A landscape with many valleys, sampled at points; each row gives a point and its height.
From any point a ball takes the steepest step (drop divided by distance) to one of its 2 nearest points. It stops when none of these is lower. Distance is the straight distance between rows; heights are no part of it.
j968: [-24 -51  15 -29 -46 -39 -12 -22 -19   1  30  39 -22 -66   9  26 -35  -2
  44 -14  -4 -12 -19  -4  10  -1 -11  23  17   3 -51 -43 -15 -30   3  35
  32   0  -7 -39 -69 -43 -41   3  -6  62 -22  15  37   2  40  21 -30 -10
  -9  14   4  22]  height 47.2
j366: [ 42  -4  -6  11  19  47  42  54 -15 -60  -1  -3  -4 -26  45 -35  26  38
  -9 -17   1 -28  17 -62 -37  38 -25  11 -51  -2 -33  34   0  37  20 -30
  -2 -21 -10  -1  -6   0  45 -29  65  -3 -82  20  23  29   0  25   2  28
  31  -3 -30 -12]  height 39.5
j628: [-71  35  15  46  10   3   6  -2 -40  -5 -64 -19 -13  -2 -29  21  12 -22
 -51  12 -36  41  23  32 -22   1  39  24 -31  -1  -9  -6  44  -5 -14  -7
  -7 -39 -20  27  50 -21  38   0  26   2  18 -65  -9 -53  40  -6  64  35
  60  -7  22  34]  height 36.2
j165: [-31 -44  23 -13 -12 -97 -17  -2  10   6  44   6   4  30 -16  11 -28   5
  45 -24 -21  43  13 -48  27  -7 -20 -39  49  48   0  11 -35 -24  26  29
  18  -2  -2 -32 -61  42 -39   1 -45  32  40  22  -6   7  15  -1 -44 -33
  -7  26  20  -8]  height 35.5
j398: [-47 -51  37 -14 -46 -96 -15 -16  -7  -6  63  26   6 -21 -10  19 -33  -1
  34 -18 -20  37   4 -31  23  -7 -23 -11  41  36 -21  -9 -28 -24  24  15
  39 -13   0 -41 -70   9 -43   0 -31  64  31   5  15  -7  42  11 -45 -28
   9  20  24   0]  height 39.6
j527: [ 35 -12  -4  -2  -5  -6   0 -37  53  27  21  27  24 -40  -1  31  25  -2
  12  47   8  36 -19  -4  24  -2  -5  20 -23   4  34 -12 -18 -40 -65   5
  -3  13   1 -70  -3 -21 -31  -7 -36  51  -7  -6 -18 -37  10 -20 -23   3
 -63  -6 -16 -50]  height 38.3
j991: [-99  25  15  13  -1 -10  10   6 -63 -23 -43 -18 -15   2 -23  31 -27 -18
 -32   0 -35  -7  12  45  -6   2  51  14 -27   3 -21 -25  45   6  16   5
  -7 -38  -5  39  21 -30  33   9  22 -17  30 -64   4 -28  32  -9  39   9
  78  -5   5  73]  height 41.8
j67: [ 23   5  -6  -1   9  42   4 -25  13  20 -20  -1  -7  -6   2  22 -19   2
  -1  12  18 -37 -13  41   4  -2  18   4 -15 -39  31 -23   7  16  -7  13
 -22  24   8  11  57 -40   2  16  10 -19 -13 -13 -11  15 -25  -6  26 -14
 -10   0  -6   1]  height 74.7
j232: [-39 -14  -4 -17  -5 -18   6  12 -10 -14   0   8 -16 -40  -1  19 -25  13
  25  -2  -1 -26  -7  50  -7   4  21  16  10 -19 -28 -23  11 -13   8  40
   1 -10   5   1   5 -32   6   7  -1   3 -12 -11   8   9   6  17  -6 -17
  23  12  -1  26]  height 30.5
j236: [ 22 -32   8 -56 -24 -31 -21 -15  56  49  28  35  15 -22  11  29  -5   7
  60  27  19  -5 -48 -11  32 -20  -2   2   1  -8  20 -15 -37 -19 -39  41
  -1  43   0 -61 -17  -4 -64  11 -43  15   8  37 -11  11 -31 -16 -29 -28
 -89 -21 -27 -22]  height 15.7
j370: [-21  38  -8  10  23 -31 -33  29 -18  -5   2 -24  -7  68 -33 -26   7 -11
   3 -40  -1   4  37   1  -3   4  -2 -45  60   5  16  22  36  34  46  19
  -5   2  14  54  -4  44   5  -1 -21 -51  44   8 -26   5 -30 -12   1 -27
  22   3  14   7]  height 27.7
j212: [-21  31  -1  39   2  29   4  -7   9   8 -13 -17 -16   1   3   3  34 -14
 -46   8  33  17  10  70  -4   7  50  12 -27 -30  54   4  35  34 -17  30
  -2  20   4   9 101 -32  10 -13  -1 -23   0 -31 -44  -9 -42  -5  22 -18
   5 -22  -7 -34]  height 40.9
j127: [-21  41   1  27  11 -30 -20 -11 -17  13 -22 -23  24  79 -30 -20 -18 -31
 -27   7 -32  49  19 -20  27  -5  -2 -52  38  41  16  23  11 -20   9 -35
   3 -11  25  42 -28  60  11  19 -34 -15  83  -3  -1 -28  28 -34   8   2
  20  14  42  34]  height 83.2
j568: [ 16 -42   7   2 -18  -9   1 -30 -17 -11  18  13  11   2  16  -8 -13  -9
   5   4 -43  14   1 -71   8  15 -50 -19  -9  62 -28  12 -42 -33  -3 -61
  41 -18  -4 -28 -97  29 -21 -12  -3  62  -5  28  21 -25  67  -4 -23  37
   2  13  12   8]  height 61.8
j993: [ 67 -36 -18 -40   7  46  10  -2   6 -10  -8   4   2  12  10 -10 -28  10
  15  -2 -11 -52 -13 -14 -19  20 -37 -25 -11  10 -17 -15 -25  -8  34  -9
 -18   1  -4  11 -51  12  22  15  22 -11 -25  41   8  24   7   0  15  19
   1   5   4  25]  height 79.2
j552: [ 70 -22 -19 -30  -2  28   0 -31  38  25  -6  20  17   5   2   7  -8 -10
   2  26  -9  -6 -32 -23   7  -2 -39 -22 -20  27  14 -16 -36 -37 -30 -12
 -17   9  -3 -36 -53  22  -4   9 -15  22  -4  25  -7  -8  29 -29   1  16
 -49  -7  -4  -3]  height 69.8
j502: [ 54  10 -19  29  37  66  27  46  -3 -40  -4 -18  10  -2  27 -42  25  32
 -23 -23  -5 -20  22 -78 -25  33 -38   1 -44   9 -26  44  -4  56  29 -57
 -17 -23  -6  19 -25  41  61 -16  51 -33 -67  22   6  31 -17  12  17  28
  23 -12 -35 -11]  height 35.7
j335: [-34  21  -1  49  10 -30  -2  -2 -40 -22  -8 -10  29  35   7 -28   2  -3
 -20   2 -38  36  36 -31   1   1 -21  -5   3  38 -15  43 -19 -16  -9 -59
  11 -31   0  18 -17  42  20 -13   1   9  35  -5  18 -55  40 -15  11  29
  46  18  22  25]  height 84.8
j703: [-71  -7  33  20 -22 -62  -4 -43 -19  -1   2  -4  31   8 -21   5 -27 -13
 -18  27 -41  58  11  -8  26   0   5 -15  19  45 -11  13 -11 -48  -7 -20
  27 -24  11 -10 -44  26 -16  12 -28  54  59 -32   8 -47  71 -23   0  19
  20  25  40  25]  height 57.1
j677: [-53 -25  14 -63 -12 -47 -15  44  -4  -2  58   6 -30 -18   0 -12  -4  15
  71 -29  34 -36 -27  40  -1 -24  39  24  53 -35 -35 -10  -6  -6  30  58
  19   4   4  -4   9  -5 -46   0 -14 -26  -3   9  15  34 -41  51 -44 -59
   0  11  -8  -3]  height 32.7
j983: [  44  -46   -6    8  -10   21   22   -9  -27   -8   28   23   18   -6
   38  -24  -10    2    5   -6  -43    5    9 -103   -9   21  -76  -20
  -16   43  -35    9  -56   -8    7  -92   39  -30   -7  -27 -114   27
  -12  -20   10   61  -25   37   37  -12   63    6   -5   48    3   12
   -1   16]  height 63.2
j480: [ 78 -36 -17 -27 -23  39  26 -15  14  15  -8  31   2 -44  31  -3   2  -2
 -24  32 -23  -1 -26 -60  -5  15 -62   0 -51  23 -25 -26 -29 -19 -29 -61
  31 -26 -19 -49 -85   9   2 -20  11  66 -64  16  23  -9  64   4  15  67
 -37  -4  -2  10]  height 66.5
j218: [-60  39   6   8  12 -31 -20  41 -32 -10   6 -21 -24  42 -39  -5  -4  -9
   2 -47  11 -29   6  53 -22   1  40 -26  39 -29   5  -6  48  50  56  43
  -5  -5   6  55  33   4  24   4  -4 -59  16 -14 -24  19 -46  10  13 -42
  51  -6  11  33]  height 9.1
j515: [ 60  31 -23  36  25  90  13  12  23  -7 -31 -31  10  31  15 -36  18 -13
 -55 -21  14 -25   6 -22 -15   5 -18 -27 -29   3  36  21  11  49  20 -31
 -34  19  -5  41  29  32  44   5  29 -61 -32   6 -26  19 -40 -20  25  26
   2 -19 -17 -17]  height 26.6
j990: [-25  37  -2  -3   9 -17 -10  18  -2  16  -2 -19 -17  41 -28   4  -6 -13
  -7 -33  24 -17   1  58 -23 -12  36 -25  56 -37  28  -7  30  28  31  48
 -11  19  10  48  50   2   3  12 -22 -51  21 -17 -36  19 -44  -6  13 -40
  18   5   8  15]  height 12.5
j814: [ -6  47  -6  15  26  -4 -14  39 -15 -28   1 -24  -7  48 -19 -27  17   4
  -4 -42   2 -15  40   7 -19  13  -8 -27  33  -9   4  32  36  56  41  13
 -14   1   1  61  16  42  29  -2   7 -57  12   9 -15  11 -43  -4  -6 -17
  40 -12   4 -10]  height 23.6
j746: [-35  27   1  53  24   8   8  -8 -16 -13 -29  -8  -4 -27 -14   1  41 -15
 -48  18 -12  52  31  12 -30   1  27  51 -45   0   7  22  22  -3 -49 -24
   9 -20 -23  -8  62 -10  24 -25  16  20  -3 -58  -8 -49  19   4  39  47
   2   8   5 -10]  height 35.4
j516: [ 40   0  -7   1   0   4   8  45  23   0  34  -2   2 -27  43 -18  50  33
  32 -13  50  -2  33 -28  10  -6   2  55  14 -38  -9  37 -13  56 -33   6
 -13  39  -3 -21  43  15 -26 -39   9 -15 -21  31   7  35 -81  31 -58 -25
 -32  -9 -41 -90]  height 41.2
j200: [-22 -38  30   4 -31 -43  -5 -37 -13  -5  21  13  18   2   0   1 -29 -18
   1  11 -42  32  12 -46  19   4 -29 -18   9  59 -21   3 -36 -44   0 -31
  36 -15  -4 -32 -84  25 -30   7 -17  72  26   1  18 -28  72 -18 -24  17
   4  18  31   8]  height 60.0
j305: [ 27  34 -14  -3  16   5 -16  37  16   3  12 -12  -2  40  -1 -28  18  17
  26 -33  23  -5  34 -13 -19  -2 -30 -11  47 -25   9  32   1  44  25  16
 -29  20  -4  41  10  54   7  -8   0 -51  -1  41 -10  26 -63   5 -33 -21
   0  -3 -14 -33]  height 29.2
j800: [-42  32   6   3  -6  -2   2  10  -3   7   2  -9 -19 -11  -2   8  18 -11
 -16 -21  42  -3  -5  75 -10 -23  57  19   0 -52  42  -9  25  37   5  45
  -3  19   9  16 101 -44  -8  -2 -14 -20   4 -21 -26  17 -44  12   7 -38
  12 -12  -5 -24]  height 35.6
j819: [ -8  41  -5  49  14  49  15  -8 -10  -1 -32 -17 -14  12   0  -1  40 -19
 -68   2   4  20  17  31 -14   4  29  15 -49   0  41  18  35  24 -31 -12
 -12  12 -18  29  87   1  28  -3  25 -22  -4 -51 -32 -27 -19  -9  47   9
   8 -24   3 -15]  height 45.8
j989: [ -33  -48    5  -33  -51  -14   11  -13   -2   -9   15   35  -16 -112
    3   29   -5    1   30    7   14    3  -26   23   -3  -19   21   55
  -14  -29  -42  -40   -7  -57  -27   44   45    7  -15  -63  -16  -79
  -39  -15   -5   71  -35  -14   22  -15   27   36  -17    6   -6   10
  -14   -6]  height 53.4
j907: [-48   1  -4   9  10 -30   4  31 -39 -33   8  -4 -10  -8   0   3  -7  22
  19 -27  -9 -34  20  22 -17  15  14   4  14 -11 -34  -3  27  21  34  19
   5 -22   8  23   6 -13  25  -5  16 -25  -4  -9  11   7  -6  20  -9 -17
  56   5  -3  18]  height 24.5
j795: [-13  22  -6  41   2  46  35  -9  -9  -9 -24 -10 -20 -42  -1  14  33  -7
 -47  24   5  37  24   8 -18   4  24  57 -66  -6  18  12  23  -5 -53 -27
   5 -13 -20 -21  76 -43  12 -22  37  15 -35 -60  -2 -30  27  16  35  25
  -6 -16 -17 -12]  height 41.3
j669: [ 53 -23 -12 -23   3  31   6 -15   1   1 -20   3  13  45   3 -27 -36 -16
  -4   7 -34 -27 -10 -24   5  22 -40 -49  -2  43 -21 -15 -24 -20  23 -38
   1 -14   7  17 -80  36  11  22  -5 -15  20  35   2  16  29 -19   8  32
   6   8  19  41]  height 80.0
j952: [ 48  21 -16  32  46  59   1  29  11 -30   0 -24  13  34  14 -48  33   6
 -24 -28  -3   0  25 -57 -27  15 -36 -20 -23  14 -12  36   7  59  23 -56
 -23  -7  -2  40  -4  57  46  -9  26 -54 -30  23 -11  22 -30   3   4  31
  15  -8 -17 -21]  height 31.7
j763: [ -7  23  -3 -21   0   1 -11  -7   8  38   4 -21  -3  25 -31  19 -18 -13
  13  -8  37 -24 -18  64   2 -23  56 -22  41 -49  46 -23  15  24  30  46
 -20  36   6  25  50 -15 -28  13 -32 -45  29  -2 -32  25 -55  -1  19 -41
 -10   2  -3  19]  height 19.7
j690: [ 85  -5 -16  -5   5  92   4 -20  23  15 -36   2   3   1  21   7  13  23
 -19  35  34 -41 -24  -5  20  16 -11   6 -58 -25  49 -12  -3  17 -14 -27
 -27  16  -1 -24  48 -47  20  16  42 -20 -52  13  -4  31 -19   3  44  26
 -26 -17 -30 -24]  height 53.1
j189: [-45  -3  22  45 -17 -43   7  -9 -28 -26   1  -2  39  40  14 -22 -15   1
 -25  -4 -45  50  40 -49 -21   4 -37 -11  25  50 -31  51 -47 -48   0 -64
  28 -33  -7   1 -41  56  14 -11  -6  38  33 -17  41 -53  62 -27  -3  33
  49  29  35  37]  height 85.5
j823: [-97  21  21  34  -2 -73 -20 -14 -30   3   2 -14  25  20 -37  -1  -3 -19
 -16   9 -22  66  14  16  24 -15  18 -10  37  41  -5  25  16 -21   2 -13
  11 -33  10   0   3  24  -7  -1 -37  22  80 -57  -2 -50  45 -20   0   1
  34  19  46  26]  height 53.7
j892: [ -6  19   1   1  13 -41 -32 -15  10  25 -22 -20   6  73 -46   5 -28 -38
 -15  14 -11  38  -1   3  34  -5   0 -56  56  36  17   4  26 -21  19  13
  -7  -5  21  30 -33  51 -14  25 -39 -20  69   0 -20  -2   6 -38   3 -14
 -20   6  37  35]  height 82.4
j540: [ 41  18 -14  43  15  51  36  38  -7 -41   5 -14 -10 -15  28 -26  53  32
 -20 -19  29  -9  24 -48 -31  12  -7  31 -43 -17   4  43   9  41  -2 -24
 -16   6  -8  10  49   3  51 -23  63 -16 -71  10  13  26 -26  23  -6  18
  13 -11 -32 -45]  height 44.3
j591: [ 42 -23   2 -26  13  24  17  22 -12 -32  -9  -2  10  13  12  -4 -36  23
  30 -16  -1 -71  -5 -11 -21  25 -28 -17  -3  -5 -28   0  -5  21  52  10
 -18  -3  -8  32 -24  -1  31   9  33 -32 -32  45  22  33 -14   5   5  -3
  25   3  -3  27]  height 78.4
j789: [  9   3   5  -8  -4 -20 -16 -42   1  25 -30 -11   9  65 -27   2 -51 -34
  -9  30 -34   7 -18  -1  30  12  -9 -49  23  41   8 -24   3 -45  14  -7
   0 -14  24  24 -63  35  -7  39 -30  -7  65   6  -2   5  35 -45   8   9
 -20   2  38  56]  height 81.5
j879: [-19  -6  -2  10  -8  -7   4 -41  31  14   7  14  17 -70 -11  31  23 -12
 -14  50  12  50 -16  36  10 -15  26  36 -29   7  18 -19   0 -46 -60  12
  13 -12   5 -63  24 -50 -28 -11 -29  54   7 -48 -12 -47  37 -12  -9  17
 -47   9  -8 -33]  height 46.1
j947: [-40  32  -3  17  20 -17  -7   9 -34 -10 -29 -17   1  42 -29  -1 -17 -15
 -17  -7 -27   2  21  27   1   7  16 -29  20  18 -10  -3  37  16  28  -9
  -3 -18  15  59  -9  16  20  19  -1 -46  52 -21  -6 -19   9 -19  17  -2
  38  -2  23  48]  height 48.0
j369: [-53  48   1  33  16 -43  -4  54 -56 -45  15 -24  -7  32 -18 -15   6  11
  15 -51  -3 -31  42  12 -16  13  10 -14  17 -14 -22  19  47  57  52  11
  -8 -18   2  54  16  15  32  -9   5 -57  19 -10   3   7 -24  15  -4 -35
  65  -7   8  13]  height 17.4
j786: [-17  29   1  63   9 -29 -21  -8 -15   6 -18 -23  41  70 -16 -32   5 -19
 -35   4 -41  77  20 -37  19  -8 -38 -35  24  42   0  41 -14 -24   4 -65
   0 -20  17  28 -24  62  32   7 -30  10  64   1   0 -48  35 -30  10  22
  36  23  38  19]  height 83.9
j296: [ 30   0 -12   2   4  26  22  -1  18   0   1  14  -2 -44  28   8  27  20
  14   5  22  -6   0   5   1  -2   8  31 -12 -27   3  -1  -4   6 -30   7
 -11  21  -1 -24  48 -40  -6 -11   3   7 -34  -5   4  15 -26  12 -19 -10
 -19  -2 -24 -47]  height 43.0
j424: [ 25  23   1   3  22  37  12  26 -10 -26 -16 -15  -6  20  -2 -13 -16  21
   1 -32  13 -60  -2   2 -30  13  -3  -1 -18 -26   3  13  13  42  42  16
 -31  12  -3  46  36  -7  44   9  51 -43 -34  15   7  36 -37   2  14 -11
  22 -14 -12   4]  height 77.3
j76: [-34 -60  33 -11 -46 -76 -11 -30 -11 -13  54  32   6 -55   7  23 -29   5
  44 -20 -25  17  -1 -46  17  -8 -34  17  27  27 -44 -22 -40 -26  10   8
  47 -11  -1 -56 -89 -23 -51  -8 -11  89  -5  20  44 -15  50  19 -51  -8
  -3  12  15   1]  height 43.4
j129: [ 15  50 -12  32  31  52  -8   8  12   0 -46 -34   2  55 -15 -17   6 -29
 -58  -9  -4   2  10   7 -20  -7   4 -36 -13  10  27  10  32  20   1 -21
 -22  14  -6  65  26  34  44   8  10 -47  16  -8 -29 -13 -25 -31  42  19
  18 -20  28  17]  height 14.4
j508: [-72  37   9  20  19  -3  -6  15 -50 -16 -42 -23 -17  26 -34  15 -30 -24
 -36 -13 -17 -17   4  58 -11   3  49 -13  -6  -3   0 -24  46  23  34  20
  -7 -14   2  65  27 -19  33  17  18 -36  32 -50 -13  -9   5  -8  44  -7
  58 -14  15  47]  height 45.1
j207: [-34  32   4  37  10   9   5 -14 -22   6 -51  -7  -1 -11 -15   6  28  -8
 -49  31 -42  54  21  10 -16   0  14  30 -31   9  -4  11  25 -22 -42 -38
  -2 -42 -16  -5  28  -9  29 -15  15  27   7 -49  -3 -49  44 -13  57  51
  22   2  21  21]  height 29.4
j771: [ -1 -57  25 -41 -31 -76 -27 -16  11  31  39  20 -13  19 -14  24 -40  -6
  58 -18 -15  16 -17 -38  19 -16 -33 -40  50  35 -22  -6 -38 -23  28  47
  12  15   1 -21 -75  30 -45  23 -42  20  28  52   3  33   8  -9 -39 -39
 -38  10   6  18]  height 31.2
j437: [  5  22 -12  20  26  10  -3 -13   8  -5 -24  -2   6 -10  -5  -2  19  -2
 -23  19 -16  26  13  -2  -4  -4 -10   8 -19  18  -2  17  14 -14 -33 -28
  -2 -17   1   2  -1  15  14  -5  11   9   5 -23   2 -34  20 -11  14  36
 -10   9  13  -5]  height 20.1
j308: [-48  -4  10 -55 -17 -27  -3  13  10  12  31   5 -14 -40   8  13   3   7
  36   0  35 -14 -36  62  10 -50  65  37  18 -59   3 -33  -3  -7  -6  51
  19  22  11 -20  57 -56 -48  -4 -15  -9  -2 -16   2  15 -41  35 -24 -40
 -16   0 -13 -21]  height 35.8
j818: [  3  10  -6   1   3 -16   5  52   9  -5  33  -8  -7   1  14 -33  39  34
  35 -37  43  -7  15 -19 -17  -5  -4  33  39 -38 -25  35   2  51   1  25
  -9  18 -12  14  33  30 -12 -26   1 -29 -16  31  12  35 -72  36 -47 -29
  -3 -11 -28 -57]  height 35.3
j94: [ 30   2 -18  15  -1  64  31 -20   9   2 -30   4 -16 -44  16  14  32  12
 -36  45   6   5   0   9   8  11   0  33 -65  -8  33  -1  10 -16 -52 -23
   1  -6 -11 -39  62 -66   9 -12  31  19 -38 -38  -3 -11  24  12  29  30
 -24 -15 -25 -17]  height 46.9
j849: [-48 -16   2 -30 -15 -34  -3 -11   4  11  13  14 -11 -42 -18  22 -18  -3
  10  13  13   4 -26  55   6 -16  18  12  13 -12  -3 -28   3 -37  -8  48
   2  -7  17 -19   0 -32  -4  10 -29  22   4 -24  -3 -13  17   0 -10 -20
  -9  14   3  22]  height 35.9
j408: [ 65   6 -14  22   0  76  19 -11  20   1 -21   6 -10 -25  32   4  54  20
 -38  41  24  -1   0  -4  12  16   6  36 -64 -29  37  10   9  22 -45 -31
  -8   6  -2 -36  66 -57  17  -2  37  -6 -58 -13  -2  15  -9   5  20  28
 -36 -17 -30 -47]  height 51.5
j646: [ 71   3  -9 -11  10  47 -14 -45  41  32 -32   2   7  13  -5  31 -10  -4
 -12  36  13 -35 -27  36  22   6  15 -22 -17 -25  65 -41   4  -4 -16   4
 -26  30   5  -6  33 -38   5  28   5 -20  12   6 -21  11 -12 -18  36   0
 -38  -8  -6  -9]  height 73.1
j350: [ 60  -9   0  -6  -3  68  13   2  13   7 -23   2  -5 -22  41   8  12  32
   9  11  46 -47 -19  -1  10  15   6  31 -32 -45  19   8  -6  27 -10   7
 -27  30   7  -9  59 -54   2  11  42 -16 -47  28  12  43 -42  18  13  -6
 -20 -15 -28 -39]  height 48.6
j469: [-48  15  11 -42  -3 -12  -3  13  -1  16  21  -5 -13  -8  -8  13  -5   3
  23 -10  45 -31 -32  74   1 -40  65  18  28 -63  21 -26  14  14  22  48
  -2  25   7  14  78 -52 -32   3  -7 -31   9 -14 -14  26 -47  30   2 -45
   5  -1  -3   2]  height 28.6
j402: [ -8  21  -6  14  15  27  17  16  -6 -15  -6  -8 -15  -6  -3   6  -6  13
  -2 -19  23 -38   1  32 -14   8  18  10  -7 -31   5   1  20  32  15  27
 -21  19  -4  29  61 -28  23   2  29 -27 -22  -9  -6  21 -33  11  15 -18
  21  -8 -19  -9]  height 76.2
j209: [-36 -61  13 -51 -48 -11   1   1  -7 -10  21  42 -27 -89  12  35 -36  -6
  44  -7  13 -29 -36  22  -2 -21  10  45   4 -30 -59 -55 -18 -36   7  47
  39  10 -14 -39 -39 -68 -36   0   5  55 -31   7  44  10  26  49 -21 -10
  -3   8  -7  22]  height 50.2
j928: [ 83 -29 -23 -25  -9  39  19 -24  35  23 -13  26   9  -4  16  -2  -6  -5
 -23  31 -19   0 -27 -53   9   8 -52 -24 -42  39   2 -21 -41 -31 -38 -57
   4 -10  -7 -50 -82  32   1  -2 -10  36 -34  28  -4  -6  48 -17   9  49
 -45  -5  -2   3]  height 68.2
j434: [ 51  31 -16  13  22  69  -2 -10  19   7 -34 -27   6  56 -13 -14  -4 -16
 -42  -4  20 -30   5  20 -11  -5   2 -34  -9  -7  57   0  14  22  18  -8
 -31  32  -6  48  45   5  29  13  17 -45   3   9 -28  17 -42 -26  37   1
  -3 -30  -2   1]  height 20.7
j647: [-56 -26   8 -68 -23 -49  -5  36  15   5  61   8 -19 -40   6  -5  13  21
  56 -14  45 -23 -30  40   7 -39  44  48  31 -43 -23 -21  -4 -16  -6  59
  29  19   7 -27  23 -33 -58 -20 -14   1  -3  -5  20  25 -38  48 -50 -49
 -19   1 -19 -30]  height 38.4
j963: [ 35 -27  -3 -25 -14  -5   4   3  37  19  35  26   9 -49  49   5  26  18
  43  11  28   0 -14 -10  17  -6   1  41  -5 -27 -10   6 -25  -5 -42  18
  -2  35  -4 -49  13 -17 -46 -23 -14  23 -25  26   7  14 -43  15 -44 -16
 -57 -16 -35 -64]  height 36.0
j764: [ 57 -34  11 -23 -16   1  -8 -18  58  31  20  35  18 -50  37  26  28   7
  37  37  17   9 -33 -12  29   5   4  34 -24 -20  11  -7 -39 -19 -67  23
   1  37 -15 -76  -7 -30 -50 -13 -22  37 -17  37  -5   2 -34  -7 -37  -5
 -82 -19 -37 -55]  height 28.5
j314: [ 54  12 -10  21   6  43  28  33  17 -18   5 -10   1 -18  38 -21  49  26
   3 -18  32 -12  21 -40 -19  -2 -10  43 -17 -29   7  33 -14  47 -11 -11
 -27  24  -9   3  50   4  21 -17  34 -16 -53  29   7  35 -55  18 -32  -2
 -11 -14 -30 -67]  height 47.0
j834: [  1 -24  -1  -8   0 -58 -20  16   7   3  35  18  -7 -10   8  -8  -2  22
  43 -14   7  12   7 -10  10  16 -17  -4  39   5 -21  15 -15  -5   6  20
  10  -1   3  -7 -28  27 -16  -3 -24  18  -4  24  11  -3 -14  18 -40 -29
  -1  15  -3 -22]  height 19.4
j545: [-68  24   5  24  13 -58 -15   9 -41 -11   9 -14   1  23 -26 -15  -5  -9
 -12 -17 -10  22  31  19   4   0  18 -17  36  18  -6  11  27  10  16  -9
   9 -22  18  25   1  24   3   3 -18 -14  65 -32  -2 -30  20  -6   1 -12
  42   9  28  23]  height 50.4
j484: [-46 -15   8 -35  -6 -60 -29  30   4  16  50  12 -23   2 -11  -7   2  10
  57 -39  21   5 -12  19   6 -15  18   7  57 -15 -13   6   1  -4  21  49
   7   4   6   1 -11  16 -44   0 -35 -23  14  13   0  21 -33  27 -31 -47
  -3  13  -4 -11]  height 27.2
j588: [ 33 -15  13 -16 -14  19  -3 -54  -1  24 -45  -2  10  59 -10 -12 -55 -32
 -22  32 -51 -11 -26 -15  24  18 -22 -54   2  50  -5 -33 -22 -64   8 -36
  -2 -17  16  15 -85  36   9  41 -23   0  48  21   0   5  55 -45  18  40
 -10  12  32  70]  height 80.8
j841: [ 72   1 -20 -21  13  42  -2 -39  40  26 -16  10  17  10  -1  17  -5  -7
  -9  40  -5 -10 -30   9  15  -7 -11 -19 -21   8  39 -38 -24 -27 -33 -20
 -35  16   1 -23 -16 -14  -7  17  -2  -2  12  10 -21  -2  14 -25  10  13
 -47  -2  -6  -4]  height 71.4
j488: [ 68 -45 -18 -15  -6  32  11   4  -1  -8  17  32   7 -38  42 -21  17   4
   6  11 -19   1   2 -89 -14  25 -65   0 -25  28 -36   4 -40   2  -9 -63
  33 -24 -16 -49 -86  19  -5 -35  22  65 -71  39  28   1  43  17  -6  52
 -11  11 -22 -11]  height 64.7
j979: [-34 -25   6 -36 -25 -26  -6 -42  23  21  17  17   8 -64 -12  33  -9  -9
   9  34  15  18 -38  59  13 -27  28  23  -6 -16  13 -47  -9 -56 -34  45
   8  -7   9 -56   4 -56 -29   7 -36  41   5 -26  -8 -17  28  -6 -16 -17
 -27   8  -2   7]  height 41.0
j228: [ -2  39   0   3  25  54   0   0 -22  -5 -62 -33  -5  61 -29   5 -31 -12
 -47   5 -25 -27  -9  20 -12  -3  13 -30 -16   6  10 -12  38  10  30 -11
 -22  -5  -1  74  20   0  52  27  33 -56  12 -21 -12   7   6 -24  62  15
  31  -7  24  62]  height 5.9
j168: [ 19 -49  12 -51 -23 -48 -27   2  34  34  39  31  -9   6  -6  21 -24   1
  65  -2   4  -9 -33 -35  19 -18 -22 -20  35  18   0  -2 -41 -15   3  50
   4  37  -6 -36 -55  43 -58  14 -40  13   6  51   5  30 -22  -4 -30 -41
 -68  -9  -9  -8]  height 26.4
j457: [  8   2 -16   3  22 -13  -8   9   1  -8  11  -5   0   4  -2 -11   9   9
  12   0  -1   5  18  -5  -5   8 -16  -4  13  13  -8  15  11  -1  -2  -7
  -8  -9  13  12 -20  22  11   0   0   3  -4   9   0 -15  -2  -1 -19   0
  -5  10   5 -15]  height 10.1

For each start below, name the point where the ball stops.
j789 => j207
j424 => j207
j703 => j207
j209 => j236
j647 => j457
j552 => j207
j989 => j236
j540 => j228
